Points, in no order, along strands that fork and pass close to each other.
In the rows, 128 means zero.
Points whose rows are less than 177 apart are linked; no others are. Some points are linked to none.
<136>: [135 126  90 118 116 127 137 176 178 107 103 172 137  98 105 120 137 162
 152 135  84 151 110 156 117 141 169 117 108 146 143 140  79 148 148 118
  86 155  99 140  64 162 173 143 157 159]
<29>: [105 133  95 121 150 114  99 113 166  77 138  93 157 112 104 150  76 104
  96 157 108 159 115  98 123 148 168 148 137 127 147  81  89 149 144 129
 145  97 112 131 162 120  99 105 101 125]
<428>: [106 143 158 108  84  97 181 120 170 126 123 104 148 123 149 104 199 176
 134 174  95 106 172 150 123  98 114 123 158 149 106 141 192  81 137 164
 147 153  59 148 123  91 135 188 180  63]
<580>: [122 174 156 118  72 156 146  82 122 117  84 162 158 129 116 148 141 137
 143 135  93 177 154  87  89 100 112 138 140 168  82 109 126 184 167 157
 162 166 140 129 158  65 135 130 189  94]
<100>: [126 120 115 107 106 123 134 195 167 143 114 185 102  78 124 114 115 174
 175  95 109 129 116 157 116 133 129 131 108 126 132 151 102 148 125 129
  45 150  89 103  82 148 174 125 160 126]
<1363>: [144 127 103 167 170 114 133 118 129 101 129 118 146 125  78 152 141 105
 140 135  94 189 101 113 110 104 166 122  88 138  99 111  67 172 177 109
 171 140 145 175  93 143 101  99 113 169]
<1124>: [149 179 148 135 150 106 130 173 112 106 140 180 152 100 168 164 116 161
 162  80 100 135 111 106 137 108 122 107 174 141 132  77 110 146 166  93
 114 138 134 125  71 139 195  69 127 126]
<850>: [157  90 116 120  96 108 175 101 132 121  89 120  94 120  98  70 168 121
 110 156  86 143 124 117  77 105 158 132 149 150 142 108 118 162 114 155
 202 112 121 126 170  95  60 147 108  98]
<543>: [ 95 202 163 135  83 138 167 108 140 106 108 156 157 129 146 116 113 142
 117 120 120 148 138  71  89 103 117 130 170 172 108  99 156 165 173 127
 157 156 109 100 163  97 125 147 180  75]
<347>: [158  83  92 126 116 129 164 141 111 154  83 140  63 154 106  62 155 155
 124 122 116 132 141 147 101 134 138 109 105 142 115 187 113 126  90 143
 125  99 139 127 120 139 113 155 135 134]
<188>: [156 138 106 141 189 149 130 118  72 104 158 101 112 135 146 170 116 148
 127  83 123 136 130 119 149 137 133  90  93 129 125 147  89 122 146 101
 115  95 151 164  98 242 167  86 105 188]
<416>: [142 129 150 148 196  98 170 141 126 144 140 110  79 112 107 114 122 118
 165  61 123 192  74 133  68  87 124 122  93 131  97 131 107 187 180 156
 127 150 125 142 123 146  91  73 109 130]
<883>: [158  99 124 120 153 105 109 134 148 109 154 119 148 159 127 124 109 122
 144 200 115  67 108 169 182 148 175 129 143 140 180 112  82  76  81 101
 127 105 100 144 117 168 129 176  95 170]
<182>: [ 82 128 112 122 178 126 160 130 146 104 180  97 122 108 135 148 115 141
 129 127 130  77 129 165 163 106 136 108 101 162 161 153  98 111 125 152
  94 139  87 133 111 209 120 112 102 142]
<695>: [ 93 159 130 117 143 137 110 110 167 126 104  79 135 103 115 117 126 123
 119 108  77 211  98 153  72 140 140  95 112 127  67 119 132 136 182 171
 132 161  98 148 170  89  90 130 164  95]
<1252>: [150 117 161 140 122  95  86 178 165 169 136 127 134 130 113  90 159 120
 157 145 102 134  86 163 133 153 147  85 157  96 121 132 146  91 110 103
 150 142  86 158  97  91 147 165 133 106]
<307>: [116 111 114 129 138 137  71 122 120 130 106  91 142 132 132 125 143 121
 111 137 134  94 151 188 206 202 132 110 143  95 206 105 114  78 112 108
 115 117 145 177 110 104 128  91 115 146]
<1370>: [178 102 162 180 148 126 139 124 115 162 133 141 107 153  86 100 178  92
 171 169 132 111  80 141 113  84 141 116 110 140 136 138 109 143 104 100
 168 152 164 152  80 121  76 125  76 155]
<730>: [188 107 118 125  95 105 121 150 127 137  91 190 114 158 121  86 126 153
 121 168 107 144 108  94 107 133 157 131 189 137 137 118  96 146 103  96
 174  90 137 111 119  88 148 147 130 109]
<340>: [106 135 135 129  91 104  86 138 136 146 115 152 141 126 161 113 143 130
  63 122 185  80 130 162 186 135 125 127 180 118 183  95 164  65  99  83
  85 124 118  80 127 135 147 114 123  77]
<162>: [136 123 128 156 120 171  50 103  83 148 138 147 146 138 154 190 110 129
 115  83 188  93 147 134 176 142  96 107  92 124 126 138 133  88  92  73
  73 101 177 110 120 199 174 114 116 183]
<1014>: [159  81  94 174 131 134  99 132 128 131 124 148 132 152  75 131  92  93
 109 167 189 151  96  91 112 138 153 155  94  73 130 152 106 150 113  90
 146 133 167 123  98 178 121 189  93 192]
<1224>: [ 92 143 115 126 133 121 109 114 168  98 142  94 167 128 125 149 111 122
 121 186 127  75 127 169 180 128 150 126 117 161 166 113  89  78 108 124
  94 123  82 141 127 156 116 155 101 141]
<108>: [101 166  99 113  75 155  67 130 140 100  80 119 157  77 152 172 139 129
 122 134  76 144 142 192 140 132 130  94  90 152 117 136 117  95 146 139
  61 122 102 134 118 117 174 124 172 151]
<1147>: [100 148 122 120  81 182  84  76  92 136  83  74 147 136 138 151 149 113
  97 138 130 104 171 164 156 131 108 119  84 153  91 132 162  62 106 137
  93 101 138 141 153 103 110 130 139 146]
<1328>: [145  88 158  99 162  91 165 113 163 124 192  93 124 146 114  89 127 122
 139 150  88 132  93 119  94 126 138 127 152 125 100 132 179 127 119 155
 207 136  84 123 198 104  70 181 125  83]
<139>: [188 101 104 152  92 137  85 128  91 140  62 144 121 166 127  93 135 138
 102 141 128 138 130  89 124 133 151 129 150 128 109 112 128 116  86  92
 148  54 173 121 125  92 129 130  98 132]
<590>: [111 130 131 105 131 118 154 105 177 104 101 111 142  90  95 129 144 146
 129 138  46 175 126 165  92 110 160 121 106 170  79 111 101 147 167 174
 134 154  74 153 150 107  88 129 157 118]
<872>: [160 133 120 143  94 136  73 135  98 163  76 113  99 177 134  75 122 126
  92 108 131 154  88  97  93 168 161 106 150  92  86 116 158  81  88  97
 132  67 151  93 161 104 130 150 123  94]
<1023>: [135  94 133 155  76 165  88 121 100 153  86 155 140 158 137 140 155 146
 120 176 177  60 186 165 201 130 108 143 127 139 167 143 141  94  77 117
  78 112 168 127 107 111 136 126 113 150]
<299>: [ 97 145 129 155 135 157 154  98 129 100 107 122 157 126 107 165 160 103
 143 164 134 117 163 136 146  90  99 146  75 169 124 132  96 151 156 155
 118 160 152 162  97 121 101 113 116 169]
<629>: [152 137 180 145 172 134 218 133  97 136 173 151 100 183 160  93 146 120
 167 153 146  85 129 115 122  61  92 135 154 170 160 165 135 161 138 143
 166 152 145 141 101 121 116 113 126 114]
<1332>: [166 114 161 121 202 112 153 173 107 148 205 132 115 151 175 121 167 162
 175  98 104 101 135 154 177 149 101  79 168 100 156 138 151  96 135 112
 160 140 124 172  79 130 186 101 135 128]
<807>: [126 108 142  80 160 115 105 138 162 147 193 129 148 109 112 152  78 122
 162 134 100 126 114 146 139 162 124 133 138 118  90 137 133 130 112 148
 135 139  83 131 158  86 136 141 135 129]
<346>: [142 141 171 143 188 143 205 106  77 124 196 104  79 173 147  78 119 117
 131 124 166  93 106 103 103  81 115 133 143 150 146 160 165 145 142 137
 181 129 149 118 149 153  86 121 105 117]
<62>: [ 96 121 122 112  93 128 117 147 149 170 114  99  95 117 121  64 138 130
 106 123 142 142 110 145  95 155 128 116 131  90 101 158 173  99 111 158
 113 139  84 101 155  95 105 173 147  70]
<1395>: [ 92 137 130  88  66 125 126 126 140 122  81 175 142  88 125 147 143 136
 130 160 133 116 168 117 132 141 121 182 161 125 176 112 119 172 138 158
 113 166 126 112  94  72 155 108 157 107]
<520>: [141 127 166 106 197 114 157 166 126 154 212 135  94 137 163  99 114 131
 154  93 150 125 106 129 136 159  86 116 172  74 154 164 166 134 145 130
 157 153 125 147 108 119 165 111 149 102]
<1196>: [158 117 114 118 148 141 143 137  88 149 130 156 100 139 131 144  92 137
 160  77 160 174 142 105 108 133  79 156  89 113  76 173 112 169 132 152
 102 127 176 124 134 116 155  97 138 153]
<1055>: [142 110 126 121 139 122 159 124 139 150 157 151  93 144  95  95 110  98
 145 141 137 171  86 108  84 161 144 137 140  93 137 150  97 196 137 139
 181 160 149 119 150  98  87 132 126 119]
<802>: [105 125 120 102 122 117 179 141 151 117  89 116 107  91 117 101 186 157
 144 116  60 129 148 171 112 104 136 119 116 168 115 116 116 134 142 178
 120 141  76 139 116 110 111 123 147 102]
<1314>: [107 139 119 121 167 106 107 163 124 160 161 110  80  96 156 138 111 129
 127  41 158 122 120 158 160 174 109  82 143  73 179 149 135 110 139 101
  80 127 121 142 112 179 172  65 128 104]
<1327>: [118 130 101  98 102 113 121  97 144  83  87  73 146 119 133 126 123 103
  80 173  94 133 144 114 132 145 171 151 156 128 163  62 109 113 131 147
 167  77 102 140 178  82  91 120 106  99]
<265>: [127 129  93 182 119 136  76 137 123 146 103 122 120 138  88 115 102 105
  98 116 177 166  87  99  93 162 156 133  83  59 107 132 110 132 111 102
 112 112 171  98 116 181 120 166 102 170]
<281>: [146 129 146 115  55 122  99 116 152 131  88 155 155 155 124 106 105 115
 107 193 130 146 103  94  94 134 164 157 169 129 100 111 121 138 104 131
 142 106  94  92 162  87 129 177 134  99]
<755>: [145  59 142 126 128 127 139 178 130 174 123 140 119 110 117 109 213 137
 192 141  65  83 165 190 169 121 126 107 100 145 146 114 117 126  90 181
 134 144  97 157  96  71 139 118 122 153]
<1410>: [ 97 184 139  90  73 134  83 145 169 125 106 135 155  98 173 124 138 146
 107 122 113 155 124 152 130 155 115 111 176  99 136 122 188  95 165 120
 100 150  90 111 121  58 178 135 207  65]
<1414>: [113 124 157 134 106 126  58 144 139 145 148  79 171 122 164 134 169 135
 130 143 135  88 147 183 197 133 105  96 128 122 130 133 196  21 107 109
  97 118  98 154 115 102 155 160 139  96]
<1101>: [155  89  95  80 131 115 118 121 132 142 152 126  98 164 152  92  99 148
 100 114 137  74 133 140 161 175 137 118 161 123 176 150 136  68  71 103
 119  83 108 114 165 181 137 150 124 108]
<634>: [150 114 162 129 156  83  81 162 172 151 155  93 151 135 104 129 132  99
 162 174  82 112  99 189 167 171 179  95 133 110 148 102 102  78 101 102
 142 123  75 182 117 119 132 157 118 165]
<698>: [ 71 128 137 126  79 129 121 135 114 172 105 111 106  86 124 144 118  93
 131  95 186 109 158 147 123 107  79 163  82 119 116 157 158 132 111 167
  52 141 135  99 149 122 100 103 126 121]
<1347>: [132  94 117 178  90 147 111 137 124 119  82 188 143 145 120 140 149 116
  97 165 208  86 166 116 164  98 107 180 115 129 181 130 128 139 109 105
 108 124 178 112  72 136 141 146 101 168]
<659>: [ 92 147 144 128 106 120 139 144 135 131 147 141 138 107 165 151 151 134
 108 107 172  61 160 156 184  85  98 139 148 162 157 114 172  79 103 116
  76 140 116  92 118 147 140 104 120  90]
<1260>: [ 82 165 126 114 143 103 174  96 170  86 145  63 159 126 126 134 150 131
 116 188  88  85 140 159 154 101 149 120 123 165 151 112 126  97 131 159
 137 138  64 157 152 131  78 164 116 107]
<3>: [151 107 128 145 144 112 100 157  97 141 129 140 118 105 126 130 130 121
 146 115 151 105 118 125 148 128 123 131 146 108 163 105 110 131 112  96
 122 115 159 130  88 139 133  80  68 148]
<1061>: [ 93 157 136 132 188 140  74  98 118 123 204  83 141 122 136 186  43 122
  98  95 148 100  87 104 127 139 154 121 117 103 115 133 131 117 132 113
 111 100 129 108 148 215 132 109  91 153]
<218>: [172 132 143 173 159 155 175 115  98 111 161 154 117 186 135 107 153 123
 155 180 153  89 117 121 151  77 133 127 135 167 164 140 100 144 121 103
 168 135 166 146  76 157 122 134  91 178]
<1434>: [131 106 147 128 203 112 160 132 104 142 169  95  89 105 117 130  94 141
 149  62 122 158  92 142  87  95 125 128  77 144  66 148 122 139 152 170
 102 135 123 122 146 177 100  98  95 143]
<409>: [ 87 183 151 128 152 119  91 136 150 104 153 139 177  72 156 186 123 125
 149 111 109 122 122 116 147 100 105 115 152 147 135  86 129 146 168 124
 113 153 130 126 104  83 151  66 131  99]
<855>: [ 90 155 131 125  89 155  43  96 125 133  86  71 171  96 129 167 129  95
 113 151 110 140 131 171 135 128 128 116  85 137  83 116 141  84 123 143
  94 114 105 133 154  83 110 130 123 138]
<1295>: [128 118 127 103 150 103  58 135 129 153 162 103 128 146 144 123  80 124
 107 102 145 103 104 144 160 215 150  96 170  58 169 117 129  51 100  82
 111  97 116 132 156 177 149 143 125 120]
<1077>: [104 152 101 154  91 193  51  60 115 133  88  96 144 150 137 167 134  97
  79 100 169  94 160 137 160 140 116 115  70 136 116 121 150  60  98  94
  71  82 176 115 150 175 129 134 134 175]
<1457>: [102 156 112 167 143 142 197 103 120  77 128 139 131 145 114 119  96 118
 102 112 158 157 143  74  90  92 115 160  95 162 134 126 105 204 197 140
 160 141 159 118 141 175 101 129 149 148]
<332>: [117 150 140  83 131 122 104 162 165 137 132 133 140  90 162 124 166 157
 159  91  85 148 134 157 143 163  96 103 156 106 119 129 174 106 156 129
 122 153 105 148  97  59 187 122 190  79]
<160>: [106 131 110 114 121 108 218 143 119  97 128 153 107 105 155 146 111 138
 122  97 165 104 162  96 124  76  96 186 125 165 179 131 118 173 144 157
  92 121 128  96 118 173 140  79 129 127]
<709>: [177 106 136 172 155 122 102 124 103 160 135  89 109 147  70 119 144 103
 155 160 111 112  87 153 132 147 179  99 107 102 129 122 110  97 100  83
 152 119 166 170  89 169  82 145  65 193]
<191>: [121 162 100 129 103 137 116 123 145  96 109 164 142 143 143 120  97 139
  80 112 146 128 125 106 133 142 133 125 136 149 133 124 114 123 128  98
 108 102 134 100 132 173 163 135 150 139]
<1280>: [ 74 153 150 105 143 102 209 119 150 103 170 119 144 102 136 151 131 152
 130 150 111  81 154 125 130  76 108 152 145 167 132 133 156 134 142 173
 134 172  74 121 157 135  93 129 120  87]
<338>: [158 116 126 107 141 123 111 153 124 146 169 165 139 112 112 166  67 143
 175 115 120 169 107 118 119 160 123 143 117 108  77 147  95 162 120 128
 122 141 130 123 130 126 162 127 128 161]
<1285>: [130 171 161 124 103 110 169 118 150  98 134 122 169 174 166 117 154 163
 120 172 101  99 146 116 156  86 124 115 173 189 108 117 164  76 132 115
 151 127  84 130 137 101 137 194 165  74]
<1017>: [ 77 177 157 159 163 159 145  79 115 106 150 117 152 137 126 160 105 103
 123 120 149 143 133 117 111  86  87 132  90 174  87 140 113 162 173 154
 124 165 155 133 137 148  96 112 138 162]
<36>: [133 118 143 128 162 101 188 159 138 127 129 110  92 104 141  82 184 142
 160  76 103 119 123 142 109  79 109 109 129 167 106 119 158 119 142 146
 139 132  98 138 115 118 116 105 117  84]
<1100>: [180 108 156 135 157  96 161 163 127 131 160 152 115 120 138  99 180 136
 173 123  80  97 105 124 139  70 136 108 167 157 133  92 132 130 109 118
 174 117 110 131  98  98 123 112  79  98]
<1028>: [ 95 173 117  84  68 146 124 117 128 134 104 148 125 139 175 128 118 137
  71  99 139 148 163 114 136 167 108 125 182 115 130 127 186 107 132 121
 110 125 136  82 177  85 154 119 191  75]
<76>: [ 94 136 105 119 131 109 211 122 128  68 145 137 145  85 135 177 117 153
 136 133 110 102 179 103 128  67 113 179 121 193 150 111 104 180 155 173
 112 135 108 108 141 155 119  96 114 130]
<603>: [168 113  82 151 104 136 107 132 141  97  78 169 164 122  87 156 108 127
 115 123 123 236 115  87  81 108 151 161  83 119  55 138  99 181 169 114
 145 151 141 125 122 118 155 179 166 150]
<1057>: [155 155 146 163  99 118  44 143 110 154  96 120 148 141 104 156  97 113
 130 124 135 178  82 112 108 174 156  97 117  71  61 107 113 113 105  75
 119 104 157 125 120 155 143 164 104 177]
<1009>: [130 116 129 119  70 120 138  83 129 113  66  79 134 111 113 106 177 111
 101 184  96 124 130 121 103  99 173 146 141 146 127  81 129 118 115 159
 173  95  84 142 168  86  60 142  90  90]
<1088>: [151  89 152 119 116 110 181 112 160 157 137 179 100 117  70 114 153  89
 182 161 122 162  97 115  91 102 134 164 127 126 159 141  82 213 140 151
 178 190 137 131 106  92  90 119 140 112]
<321>: [147 130 154 117 147  84 116 179 194 146 163 129 138  97 129  98 160 157
 168 103  77 158 107 138 124 152 120  92 158  86 104 119 177 115 154 117
 163 145  83 158 100  78 161 152 166  80]
<814>: [150  94 130 104 163 128 102 152 107 145 154 131 133 140 172 139 170 162
 149 103  99  84 169 188 219 177 108  83 153 119 174 111 135  67 107 111
 117 121 133 164 108 108 183  91 133 132]
<972>: [137 109 105  89 184  94 152 135 129  91 185 107 103 110 144  97 105 133
 103 119 116  92 112 126 139 151 141 132 188 121 198 103 136 131 127 131
 188 101 123 122 161 129 107  99  91 104]
<387>: [ 96 163 147 105 159 101 207 158 159 118 180 132  96 128 167  91 116 134
 130  87 161 118 119 112 116 110  84 139 167 113 184 157 174 149 174 138
 128 157 100 118 125 134 134 106 162  69]
<1433>: [160  99 117 130 143 180 101  80  92 137 102  68 127 172 117 128 128 129
 142 144 114  94 158 143 151 147 131 131  94 150  81 128 152  73  82 127
 123  81 166 155 151 114  84 137 106 161]
<707>: [ 96 120 165 143  51 138 119 115  94 171  64 110 120 102 122 117 174 111
 115 126 158 117 140 135 100  76 104 140 109 137  71 131 170 121 103 159
 104 127 123 105 143  81  85 124 111  88]
<1000>: [162 113 155 132 150 116 103 177 120 143 172 156 168 131 142 193 135 156
 203 149  66 120 122 160 171 153 136  90 135 134 114 108  94 115 115 107
 122 149 123 156  80 146 197 116 108 188]
<1032>: [122 119 156 140 137 117 134 187 143 185 149 152  88 100 113 105 110 157
 182  76 147 130  90 172 111 129 122 102  91 111  94 188 118 122 115 134
  55 167  97 124 101 167 149 139 136 136]
<150>: [128  77  80 171 139 154 155 128 112  79  97 146 148 124 116 153 126  89
  85 126 211 108 175  75 134  71 101 199  96 101 163 137 135 162 146 119
 132 119 170 127 104 158 128 152  99 170]
<1208>: [138 107  73 154 166 158 123 115  90  75 119 116 140 121 121 166 112  98
  92 105 169 143 162  79 142 111 108 169  85 112 130 123 120 152 158 110
 134  99 185 140 111 158 135 104 107 173]
<1378>: [150 109 100 166 139 131 168  97 112  90 117 124 120 156  83  94 101 113
  97 138 141 184 107  68  69 104 153 163 100 159 107 129 102 184 157 124
 189 122 155 109 159 170  72 163 119 141]
<729>: [191  94 140 116 218 125 142 131 102 139 208 114 112 147 143 118 144 130
 161 151  98  89 123 165 171 154 142  89 162 101 181 111 119 114 108 109
 195 121 152 182 101 126 126 103  96 180]
<440>: [107 134 100 122 212 113 122 113 137  82 197  71 131 113 119 163  53 133
 113 127 104 136  99 109 126 125 186 121 122 132 136 117 103 147 146 134
 152  87 112 129 150 193 114  87  81 145]
<1273>: [ 89 149 110 144  61 156 178  81  90 128  76 138 111 162 138 126 135 115
  69 144 177 129 192  69 105 133 104 167 127 121 125 134 144 159 123 144
 138 114 174 108 173 118  96 133 144 137]
<1403>: [102 118 175 131 136 120 171  74 142 132 147  64 135 150 117 103 165 129
 132 160 116 144 142 100  93 111 101 134 140 119  82 140 208 107 139 170
 202 163 117 145 195  99  53 179 132  64]
<938>: [155  88 138 106 172  88 164 142 148 121 192 100  98 114 131  72 147 115
 134 124 113 122  98 109  96 127 123 115 175 108 159 115 183 138 123 139
 235 120 116 123 171  86  86 143 112  72]
<1256>: [120 131 145 136  56 151  42 115 137 126  68 136 168 170 145 125 104  92
  73 191 175 126 117 124 140 169 152 154 156 100 148  89 122  96  96 110
 120  88 118 103 145  98 140 164 132 135]
<63>: [132 108 124 144  90 135 176  98 125 120  84 139 141 137  97 127 199 125
 148 212 119 102 167 135 140  82 131 157 109 165 151 128  90 153 119 152
 152 159 139 160  94 103  87 150 110 148]
<665>: [103 160  87 125  49 168 142 112  98 136  59 135 103 170 153 110 143 128
  55 115 171 165 173  98 111 173 114 134 140 102 125 140 144 135 123 139
 120 100 174  95 164  94 135 120 185 107]
<1277>: [ 78 153 128 117  60 130  75 113 144 134  92 109 157 143 158 121 134 103
  54 167 172 100 138 158 169 159 149 137 169  98 180  98 152  69 106 118
  99 111 105 104 147 106 128 140 141  96]
<744>: [ 73 131 116 125  88 150 108 131 109 144 115 144 140  91 143 190 121 102
 123 100 187 106 190 150 158 118  63 164  80 134 155 146 138 131 129 145
  46 140 160 111 122 122 148  83 147 158]
<78>: [ 85 131 125 103 167  96 172 143 136 106 172 110  96  96 150 117 120 120
 100 111 142  95 138 124 142 143 108 147 179 107 222 125 137 146 153 149
 145 139 112 118 141 113 100  79 113  83]
<449>: [128 147 136 132 135 140 115 122 101 151 153 125 100 137 143 128  78 131
 107  51 177 118 100  92 103 128 107 130 120 116  79 138 179 116 100 119
  92 100 151  59 176 168 133 128 110 100]
<251>: [121 116  79 147 133 144 113 111 120 121 104  75  93 141  97  80 118  86
  93 133 148 132 105 117 100 176 163 129 112  90 158 119 116 114 114 131
 140 106 159 111 143 153  72 139  93 139]
<452>: [166 128 126 147 151 161  88  89  67 129 157 130 122 165 159 180 104 148
 105  83 173  95 137 104 159 152 121 102 118 107 139 137 120  99 118  63
 113  88 183 135 105 248 169 113 107 186]
<1444>: [118 120 141 124 139 129 152 125 134 145 144 108 108 168 143  81 165 125
 121 161 151  83 150 140 152 148  95 119 170 106 168 153 178  85 110 121
 161 142 138 146 121  88 104 152 136  93]
<900>: [137 119 153 112 113 111 146 133 184 137 120 183 135 109  76 119 173 117
 183 179  92 132  98 129 126 113 154 145 152 147 167 112  82 190 143 133
 161 192 111 129  67  93 132 133 144 114]
<1337>: [107 183 154 139 101 119 179 111 133  99 135 145 146 179 150  91 123 134
  98 154 138 104 141  75 130 110 121 131 198 165 144 116 165 122 140 110
 186 140 115 102 163 114 110 161 151  70]
<867>: [119 152 108 101 144 139  84  97 105 140 179 107 118 125 158 172  65 130
  90  34 160 112 113 112 122 151 126 106 112 117 101 143 162  85 112  97
  79  91 133  69 187 219 150 115 128 112]
<314>: [117 109  83 142  87 159 109 115 134 119  78 156 148 131  92 141 102  93
  92 151 173 198 138  74  95 158 125 183  92  74 101 141 104 186 141 150
 139 146 158 109 145 100 133 174 154 141]
<93>: [112 121 125 144 128 135 143 130 126 151 103 108  72 132  97  72 155  73
 133 131 166 156 102 118  88 151 118 123 118  82 166 140 107 162 133 145
 153 153 168 132 126  95  72 110 109 120]
<1085>: [143 107 116 112 147  97 134 165 196 130 140 166 130  94  77 126 144 124
 170 154  60 162  87 161 114 151 186 123 120 128 145 124  71 184 144 129
 140 165  86 151  76 119 135 131 151 153]
<599>: [148 135 132 151  92 140 135 139 107 142  64 185 115 151 132 136 132 125
 140  93 163 169 149  84  98  93  78 155 105 136  94 142 126 179 137 136
 107 121 184 110 114  86 161 111 156 131]
<789>: [123 103 109 145 195 132 155 136 103 114 169  98 105 104 121 150 115 139
 145  96 130 133 122 141 125 102 136 112  54 142 114 162  85 145 151 148
  82 119 133 141  96 225 139  93 100 182]
<486>: [134 171 134 146  60 168  96 107 114 128  49 183 145 128 129 146 162 120
 123 132 130 187 145  96  98 102  98 130 119 141  97 117 125 186 160 129
 134 133 174 125 108  60 165 123 183 131]
<1275>: [150 111  79 172 181 124 126 140 118  61 132 126 161 108 102 186 104 110
  98 111 134 179 126  72 124  96 155 140  95 105 121 111  92 163 174  85
 155 111 154 146  83 183 157 133 101 179]
<159>: [102 120 126 133  45 115 199 100  91 149  49 166  97 142 136 120 155 150
 101 170 150 117 199  83  76 102 114 177 140 140 122 162 145 168 106 160
 118 135 139 117 153 113 114 137 148 120]
<646>: [146 110 155 110 196 157 173 101  90 130 226  94 102 153 162 109 111 147
 130 136 158  44 130 132 167 103 121 132 143 142 154 158 175  95 105 132
 149 115 129 125 138 174 109 139  92 125]
<431>: [122 145 140 110 156 147 139 102  95 125 188 138 138 146 182 158 104 147
  97 115 181  52 137 135 198 101 103 136 151 161 165 120 147  96 109 112
 106 110 134  95 136 194 148 103 104 117]
<1069>: [ 91 166 145 132 133 149  64  92 143 134 104  48 155 133 111 132 127  79
 118 138 110 178  99 149 101 149 141  92 101 111  61 113 141  90 145 143
 132 133 118 151 168  80  89 142 143 122]
<591>: [125  99 168 149 107 136 101 168 113 204 129 158 104 144  99 100 120 138
 182 117 166 121 123 156 122 129  96 123  97 117  89 209 133 128  90 147
  70 157 132 120 111 112 137 151 139 129]
<99>: [107 199 117 124 132 149 102 126 165 108 114 149 140  84 131 146  93 142
 138  90  86 211  99 138  70 125 128 100  99 127  66 129 116 167 178 133
  92 164 126 120 148 107 134 123 188 132]
<913>: [136 113 113  59 132 120 167 137 140 130 168 163 101 147 147 101  82 176
 118 105 123 109 139 121 131 166 115 130 162 141 125 174 150 117 102 141
 115 117 100  93 183 146 152 155 162  97]
<648>: [106 120 117 116 158 120 143 118 120 116 146  96  96 104 111 125  78 151
 110  62 130 150 103 113  79 117 132 147  91 143  66 136 149 138 133 167
 100 118 116  82 195 170  88 120  96 109]
<247>: [122 125 119  80 106 115 192 121 126 107 147 170 117 159 132 102  98 165
 111 156 123  99 163  93 121 145 120 154 187 146 156 153 127 152 119 141
 157 131 121  99 169 125 127 154 145 107]
<344>: [177  95 116 149 190  98 168 155 105 118 149 126 102  98 102 144 141 120
 171  92  89 194 107 114  96 107 143 129  97 119 113 116  74 189 165 127
 171 128 148 164  87 151 123  67  99 170]
<588>: [147 197 131 151 139 133 138 157 114 101 118 177 125 103 161 142  99 147
 140  44 123 173 107  87  97  96 114 118 131 135 114  92 116 178 178  88
 106 120 151 117 105 153 177  72 147 134]
<1393>: [112 139 106 136 141 145  57 102 116 134 113  99 136 164 148 135 132 118
  82 109 168  95 139 171 196 208 137  90 145  89 206 114 121  59 114  65
 101 112 156 152 122 179 136 103 125 141]
<1269>: [143 144 105  95  62 141 104 175 154 159  78 171 115  72 133 110 106 191
 148 100 108 173 102 159  89 144 151 135 116 106  86 150 117 154 120 134
  66 133  89 100 122  95 176 146 175 107]
<1454>: [181  99 133 125 128 125  93 162 101 138 154 177 175 137 130 203  90 151
 183 146 103 145 132 120 150 143 126 122 115 132  76 136  98 129 105 101
 106 122 141 130  96 158 193 138 112 189]
<829>: [159 154 143 122 110 122  57 142 115 158  96  85 126 162 134 116 106 130
 126 100 103 169  86 126 100 175 162  78 131  87  44 118 157  61  99  98
 117  79 125 128 167 125 155 164 140 114]
<1304>: [110 112 104 120  81 152  69 145  99 129  96 141 145  77 135 179 151 124
 145 116 125 127 181 180 176 151  92 126  83 140 147 145 117 114 135 146
  51 141 145 129 110  94 180  91 149 160]
<555>: [150  88 129 131 153 138 128 167 134 146 148 128 155 127 126 156 190 148
 204 149  43 107 141 179 180 133 137  92  98 164 110  99  94  99 109 157
 126 147  99 158  97 114 158 116 121 180]
<37>: [144  94 144  98 173 134  95 107 124 148 162  71 145 150 118 127  93 114
 146 137 105  97 124 134 142 161 136 135 121 125  85 114 154  79  89 141
 150  89 114 144 175 100  95 144 103 130]
<83>: [ 90 125 166 129  71 116 205  79 119 152  67 142 111 134 104 114 183 130
 134 188 121 115 176 123  77  84 124 150 125 144 118 159 121 161 126 184
 138 187 123 155 142 105  83 144 137 114]
<507>: [204  92 127 124 134  89 131 150 130 124 125 165 131 133 122 103 154 136
 156 156  69 127 114 121 136 119 161 121 174 161 140  79  95 137 103 107
 190 101 124 141 113  92 136 125 102 132]
<186>: [116 198 126 147 130 141 107 141 158 101 114 183 155  84 126 180  92 121
 154  92 115 196 111 102  88 112 109 134 106 118 117 110 104 208 192 113
  96 169 156 123  92 115 172  96 182 148]
<59>: [141  84  84 136 111 136 110 118 147 101 113 142 157 150  80 131 105  84
 107 206 154 156 124 100 122 152 155 175 114 102 150 133  89 156 126 108
 157 135 148 141 111 128 115 176 118 168]

A fork is a point with three links. Follow the links from the first point to the second and name the forks in between, in order.
<1147> / <1332> => <338> <1337>
<36> / <580> => <695> <855> <1147> <338>
<900> / <659> => <265> <730>
<543> / <416> => <338> <1147> <789> <1434>
<1028> / <486> => <1224> <789> <1147> <338>
<449> / <486> => <1434> <789> <1147> <338>
<486> / <188> => <338> <1147>
<695> / <646> => <730>
<76> / <1256> => <1224> <789> <1147> <855> <695> <730>

Follow the links from the first point to the second, and from the first to the third. Name the last point that the two ways share.
<1000> / <1393> / <36> => <338>
<299> / <1434> / <160> => <1224>
<588> / <872> / <629> => <730>
<37> / <603> / <1277> => <730>
<36> / <850> / <150> => <1434>
<182> / <580> / <431> => <1147>
<867> / <1208> / <1256> => <1434>
<416> / <1378> / <1101> => <789>
<29> / <83> / <755> => <789>

A fork is a point with three links, a tip a point with one. Leave the first point through the second and follow the links. Name the first fork or tip that comes.
<218> / <629> => <730>
<1023> / <1347> => <1434>
<1028> / <1410> => <1224>
